A landscape with many peaks, sampled at points; each row gives a point and its height.
From any point a climber steps to the highest of the 2 points nearest to it. It stops when none of these is higher. Distance is the straight distance between rows; heights are no part of it.
k_939: 9	-5	13	3	-1	7	4	-14	-4	-22	1	0	3	-2	10	-11	-2	7	15	-8  (h 2.24)
k_501: 0	4	7	19	2	-10	7	16	2	-30	8	-14	-2	-7	-13	-2	-6	-6	-26	-15  (h 0.14)
k_839: -7	-7	16	-28	5	13	2	-22	-4	-21	-8	9	-2	8	20	-23	-3	0	12	-7  (h 2.09)
k_524: 2	-1	-5	-23	-12	-1	9	-6	-6	-6	19	-4	2	7	-12	18	5	-11	-9	-22  (h 3.98)
k_133: 1	-24	-12	-12	15	-1	-7	16	8	3	7	16	6	-17	2	-25	-2	-21	-11	12  (h 7.40)
k_433: -26	1	10	29	6	-14	0	19	7	-2	-5	-22	11	-10	-8	-23	0	17	3	6  (h 4.74)
k_48: -4	9	-24	-25	2	24	-2	30	-3	0	1	18	12	1	-9	-17	12	-24	-4	-8  (h 5.92)
k_666: 4	9	-6	-9	-10	21	-7	13	-13	11	8	19	-3	13	6	-2	8	10	12	11  (h 3.32)
k_719: 11	-31	22	-9	18	4	-3	-14	16	27	-14	11	9	-3	-4	-4	2	-20	8	18  (h 1.70)
k_462: -24	2	-20	-16	-2	-15	-1	19	31	28	0	25	4	21	0	-9	14	-8	10	17  (h 6.16)
k_507: -5	-19	-39	-28	7	3	-1	12	-2	9	6	13	10	-26	-5	-15	-7	-34	-21	0  (h 7.87)
k_457: 18	-13	16	0	16	-47	-4	-20	1	2	-5	-26	11	-17	-12	26	9	18	13	-4  (h 4.15)
k_42: -17	4	-14	-16	-13	16	1	-4	-23	2	-14	-10	-3	-16	0	-1	-23	-10	-20	-2  (h 7.30)
k_231: -8	-20	29	25	9	-1	18	-11	9	-22	-7	1	1	-10	6	-29	-14	4	12	5  (h 7.07)
k_59: -7	-4	22	-23	18	21	-5	-13	2	-9	-5	6	-15	2	12	-7	-22	-1	4	9  (h 1.92)
k_716: -7	10	-9	8	3	31	-3	27	7	-11	0	5	8	0	-19	-15	-3	1	16	12  (h 0.46)
k_694: 5	5	-14	-31	17	37	-12	13	3	-18	-4	5	6	-10	-6	-9	-4	-23	-4	-11  (h 6.30)
k_251: 6	-15	0	16	5	12	-3	13	8	-4	6	12	10	-7	-12	-13	-2	5	23	18  (h 0.58)
k_166: 10	7	-12	-17	17	26	-37	0	-3	-8	-13	4	-2	-11	10	-8	-4	18	19	14  (h 1.41)
k_917: 1	8	13	20	11	21	7	1	-6	-3	19	-33	-13	-5	-6	15	-13	26	-2	-2  (h 4.90)
k_998: -13	9	22	9	-6	-22	-1	-8	-20	-4	-10	-10	-17	-1	17	3	-12	12	-27	-6  (h 7.64)
k_690: 5	11	9	24	15	17	-13	-13	-11	6	-9	-20	-6	-13	17	8	-10	43	33	6  (h 3.97)
k_38: -7	-4	-11	-30	12	6	-21	-5	7	12	-4	8	0	-4	3	1	-3	9	16	15  (h 1.24)
k_521: -11	10	-12	-19	8	32	-10	6	-8	-16	-17	-1	-6	-15	-1	-12	-23	-14	-14	-1  (h 6.76)
k_243: -3	-8	12	14	-12	-13	12	1	12	-9	5	-8	11	8	-31	17	3	-8	3	-9  (h 4.87)
k_851: -5	-4	18	16	-3	8	8	-1	1	-15	10	26	-21	6	-5	12	-25	4	5	13  (h 3.92)
k_176: 3	7	-7	3	-16	8	-11	-5	-13	-3	1	13	-5	4	3	14	-7	21	25	10  (h 3.52)
k_299: 12	11	7	-5	-16	-12	0	-2	3	-11	17	-3	3	21	-17	32	17	-2	-4	-25  (h 4.13)
k_940: 11	-6	8	8	-2	-54	-8	-15	4	4	-1	1	5	-1	-2	26	12	18	14	-2  (h 3.95)
k_708: 10	-4	6	4	-22	11	24	-28	-16	-33	4	6	2	6	6	0	0	5	17	-20  (h 2.36)
k_445: -44	16	-5	-7	-11	-6	0	18	11	3	-19	10	-1	10	-17	-2	-11	-5	0	10  (h 5.22)
k_53: 6	-26	-18	-23	14	-2	8	-1	13	52	15	3	2	1	2	0	12	-26	-17	9  (h 2.14)
k_33: -11	-1	16	1	-1	-22	-3	5	-7	12	0	10	-15	4	20	-9	-3	-2	-26	11  (h 7.10)
k_219: -5	6	3	13	-16	-34	-11	-3	1	7	-1	14	-2	10	4	15	7	23	17	6  (h 3.76)
k_802: 2	-14	-8	12	-21	-1	11	8	-2	13	8	8	17	1	-26	9	9	-9	6	5  (h 5.14)
k_221: -3	-18	8	6	7	-10	-4	3	12	17	12	7	2	-1	-14	11	-4	10	20	22  (h 0.70)
k_135: 32	1	-4	-4	0	8	-6	12	-9	-23	16	28	-6	-1	8	1	0	-16	-9	-7  (h 6.13)
k_807: 15	4	0	15	-17	-2	8	1	-16	-30	15	25	-13	6	-2	14	-6	-6	-13	-12  (h 5.88)
k_232: 12	-6	19	-18	35	14	-27	-12	5	-1	-21	7	-13	-12	8	1	-17	-1	3	19  (h 1.74)
k_664: 20	-2	-2	-6	26	31	-30	-5	0	-4	-20	-11	-2	-24	-7	4	-17	6	9	15  (h 1.56)
k_971: 2	18	0	13	9	12	-19	10	-6	-22	-7	2	-17	-10	15	-9	-21	15	-2	14  (h 5.54)
k_833: 14	2	5	-18	-3	25	7	-9	-5	-23	8	-12	2	-1	-12	14	-6	-16	-3	-26  (h 3.82)
k_944: -3	-7	-9	-41	8	-35	10	-26	20	15	-2	-15	1	6	-1	20	5	-23	-17	-22  (h 6.99)
k_572: -10	27	3	-9	-11	5	-10	7	-13	-4	1	-13	-7	15	3	11	2	11	-5	-12  (h 4.97)
k_335: 21	14	12	11	-6	14	-2	8	7	-15	12	-11	7	16	-22	23	12	1	13	-17  (h 4.32)
k_284: 10	-26	-4	-13	-11	-35	11	-20	8	9	13	26	7	15	15	-5	24	-9	8	-4  (h 7.04)
k_560: 14	15	19	21	8	34	3	3	7	-8	3	-31	-2	5	-16	16	-4	6	6	-6  (h 4.60)
k_957: 6	-17	14	-7	21	0	-8	0	9	34	-2	4	-9	-10	-5	12	-14	-14	-9	28  (h 1.88)
k_483: 12	8	13	8	-12	3	-4	-5	-15	-2	10	23	-22	12	12	21	-12	8	2	10  (h 3.72)
k_687: -2	16	14	-7	-4	5	-10	2	-1	16	9	-7	-10	19	-6	28	1	13	8	1  (h 4.66)
k_652: 32	-21	-25	-22	22	-18	-1	3	32	27	12	16	1	-1	-8	18	9	-40	-8	3  (h 2.37)
k_334: -22	0	-38	-20	-16	-19	18	12	10	19	16	27	3	19	-11	5	15	-9	0	-4  (h 6.82)
k_979: -10	-12	9	16	2	9	13	-3	6	-27	-17	-12	14	-15	-8	-29	-14	-10	1	-1  (h 7.65)
k_189: -11	-9	-5	-4	-3	6	7	-13	-13	-18	-21	-17	8	-24	-4	-15	-22	-12	-13	-6  (h 7.90)
k_55: 0	4	-5	-41	9	-10	-12	-10	-2	13	4	-10	-3	-2	13	5	7	-8	-23	-13  (h 6.97)
k_801: -5	-4	13	26	1	7	5	13	8	-12	-5	4	-9	-8	-18	5	-26	-9	-5	15  (h 4.17)
k_106: 20	12	-1	33	-22	14	17	-10	-16	-26	5	3	-4	7	11	0	8	13	8	-12  (h 2.48)
k_25: -12	0	19	-16	10	-3	-2	2	25	-18	-20	-8	13	5	-9	-15	2	-26	-4	-17  (h 1.39)
k_891: 3	-9	10	8	5	-34	5	-15	-3	-14	10	-31	9	-17	-15	14	-1	20	0	-17  (h 4.37)
k_927: 8	16	-4	47	-4	22	15	-1	-11	-16	17	-16	-13	-8	6	7	-11	28	3	0  (h 5.20)
k_26: 7	-19	22	12	12	-14	-6	-15	-4	20	-8	-2	-1	-12	1	14	-12	15	19	22  (h 0.83)
k_3: 0	-3	-24	1	-21	23	16	17	-13	0	4	13	18	-3	-25	-5	4	-11	7	1  (h 5.38)
k_236: 0	15	-6	1	-17	-5	1	4	-2	-29	8	10	4	19	-7	5	16	14	18	-15  (h 4.51)
k_683: -15	6	-29	-42	10	-38	-2	-10	29	23	-4	-7	-5	13	11	9	8	-14	-14	-14  (h 7.31)
k_7: 4	-24	-2	-6	13	-25	10	-6	12	49	10	2	-8	-3	0	15	-2	-14	-16	23  (h 2.02)
k_640: 3	27	-5	22	-20	16	2	9	-9	-10	-11	-8	-6	6	-7	8	-2	7	1	-3  (h 5.33)
k_330: -12	4	-21	-18	-16	9	14	18	-2	16	-5	24	17	10	-18	-4	16	-28	1	-5  (h 5.64)
k_854: -4	-7	-25	-10	-20	-17	16	2	-5	-4	35	31	-1	16	-11	18	14	-5	-7	-10  (h 7.08)
k_183: -8	23	13	-8	0	1	-12	-5	-16	-12	-20	-21	-12	0	23	-12	-9	3	-26	-13  (h 7.03)
k_74: 1	9	0	-1	9	17	-18	18	-16	5	1	-13	1	-5	16	-26	8	9	-12	5  (h 6.40)
k_730: 27	-23	-10	-20	14	-18	-5	-6	22	19	-9	3	19	-11	-10	8	14	-42	-12	-6  (h 2.49)
k_458: 6	4	-1	46	-11	27	14	9	-16	-1	-4	10	-3	-4	12	-22	-2	12	9	20  (h 5.74)
k_119: 18	-21	-29	-29	25	3	-3	14	17	26	27	12	6	-10	-4	-3	10	-34	-17	1  (h 2.26)
k_84: -18	8	-13	-13	5	-43	-15	18	17	5	12	-4	2	9	6	-7	19	12	-11	-2  (h 3.73)
k_647: -3	-21	24	-6	7	2	7	-6	18	6	-15	-6	15	1	-15	-11	4	-23	1	-1  (h 1.54)
k_185: 5	-14	0	2	-27	-23	17	-13	-8	-4	17	37	0	19	1	10	16	-6	3	-6  (h 7.32)
k_41: -19	7	11	28	-22	-15	7	4	-17	4	11	21	-15	20	4	10	1	20	-6	6  (h 7.68)
k_569: -16	10	0	33	5	6	-6	17	-2	-12	-8	-11	-6	-12	3	-16	-13	22	6	16  (h 5.15)
k_995: -9	26	-10	10	-3	20	1	39	5	-23	-10	3	4	4	-14	-21	3	-11	-8	-3  (h 0.34)
k_240: -12	20	5	4	5	-12	-20	8	-5	-4	-5	-21	-3	-1	8	-1	1	27	4	-2  (h 4.62)
k_211: 13	-2	-1	-7	-3	-13	-5	13	-8	-3	23	29	-10	8	19	-7	13	-5	-17	2  (h 6.41)
k_346: -7	18	-18	32	-11	19	19	10	-11	-32	21	-7	-7	-1	-7	-7	-2	26	1	-6  (h 4.96)
k_667: -14	15	-28	-28	-8	-9	-2	22	13	9	6	37	4	23	-1	-5	18	-9	14	1  (h 6.52)
k_82: 4	11	-7	26	-29	16	20	0	-17	-17	2	11	-6	6	-17	19	-10	-4	-3	-5  (h 5.63)
k_144: 12	14	3	37	-1	26	3	-16	-11	0	-11	-14	0	-3	28	-7	6	34	36	0  (h 3.71)
k_318: -8	-18	-11	-27	18	-15	-6	-17	24	30	-6	3	0	-5	-1	7	-6	-4	12	19  (h 1.09)
k_631: -35	2	-6	-9	3	-16	-11	12	18	18	-11	12	-2	7	1	-11	-3	7	11	23  (h 5.69)
k_283: 8	-24	5	-16	24	-20	-7	-22	9	34	1	-7	3	-16	4	15	-1	15	19	22  (h 0.96)
k_386: 19	-3	13	50	-16	7	24	-22	-10	-10	-8	-12	5	-4	13	-3	5	17	18	-11  (h 2.61)
k_847: -10	6	12	21	-11	-25	-4	-6	-20	-5	-2	15	-22	-2	21	6	-17	26	-6	8  (h 8.24)
k_539: -11	6	-31	-35	8	-28	-10	7	30	29	-5	1	9	20	10	-10	32	-9	-4	-6  (h 7.74)
k_75: 2	9	-6	12	0	7	3	14	3	-41	25	5	-3	3	-10	-1	2	13	6	-10  (h 4.72)
k_609: 21	14	-16	52	-11	36	28	-3	-14	-12	9	-6	-9	-14	16	-9	-2	14	2	11  (h 5.44)
k_695: 8	16	-3	11	17	35	-17	0	-12	-8	-6	-20	-10	-14	22	-17	-7	18	-3	8  (h 5.93)
k_461: 13	-14	14	-6	-8	-21	0	-27	-13	11	-13	-23	16	-9	-1	7	11	-6	-5	-14  (h 2.78)
k_548: 3	-5	-8	-16	18	25	-18	17	-8	4	0	6	3	-15	15	-29	-1	-13	-21	7  (h 6.89)
k_677: 16	-15	-31	-30	6	-46	12	-24	27	23	-3	3	1	10	8	17	8	-31	-12	-14  (h 6.73)
k_152: -12	1	-3	-6	-15	-19	6	10	-9	24	16	16	-8	16	11	-2	14	-2	-22	3  (h 6.72)
k_136: 12	-4	15	4	-5	9	-2	-15	-19	14	-14	-29	16	-5	8	-15	14	0	-7	-13  (h 2.98)
k_186: 0	16	7	-30	10	9	-20	-9	-8	0	-19	-17	2	4	15	-8	9	-3	-11	-16  (h 6.47)
k_876: 0	11	2	17	0	13	11	37	3	-27	7	0	-1	-2	-12	-17	1	-25	-29	-14  (h 0.24)
k_868: 5	-5	13	28	-13	-17	7	-14	-5	-4	0	-23	9	-4	-23	26	1	13	10	-11  (h 4.61)
k_858: 27	-6	25	31	-10	6	13	-18	-18	-1	-14	-24	12	-4	12	-9	11	-6	-4	-14  (h 2.79)
k_556: -32	5	4	11	1	-17	-4	16	14	-5	-4	-11	-3	-2	-19	0	-12	8	-3	7  (h 4.80)
k_337: -3	-18	-22	-24	-7	-30	18	-16	20	17	5	20	3	17	5	5	11	-26	-4	-8  (h 6.75)
k_859: -20	21	12	-15	7	-23	-27	5	12	9	-13	-6	-7	16	11	5	7	15	5	2  (h 4.24)
k_707: -14	-4	24	26	-5	10	16	5	-4	-11	-8	5	-4	7	13	-31	-4	4	2	8  (h 6.57)
k_203: 3	-13	-19	-35	5	5	-3	-6	2	8	2	-2	13	-12	-3	-4	2	-23	-11	-9  (h 7.42)
k_888: -18	10	-6	-11	-4	-26	-11	6	14	8	14	2	0	16	-3	10	14	19	13	0  (h 3.93)
k_948: -7	9	1	27	-21	22	22	12	-21	-8	-12	15	-3	3	13	-33	1	-6	-11	7  (h 6.11)
k_362: 3	16	13	27	0	32	2	-20	-10	6	-25	-37	4	-4	20	-6	4	23	17	-7  (h 3.48)
k_815: 8	-1	19	12	12	15	4	-22	-17	2	-17	-47	6	-18	13	-11	-3	14	-3	-14  (h 3.21)
k_65: -1	10	22	7	7	19	-11	-10	-6	17	-3	-17	-10	5	2	22	-10	28	22	9  (h 4.31)
k_358: 22	-25	7	-13	2	-8	-2	-16	0	21	-13	-16	22	-13	-12	7	10	-28	-10	-6  (h 2.63)
k_983: -21	-4	10	-5	2	5	5	-1	1	-5	0	-6	-8	-5	-13	7	-27	-2	-6	6  (h 4.45)

Where does a climber stop that starts at each point below?
k_299 | k_189
k_251 | k_572
k_106 | k_572
k_457 | k_189
k_719 | k_572
k_640 | k_847
k_433 | k_507
k_461 | k_572
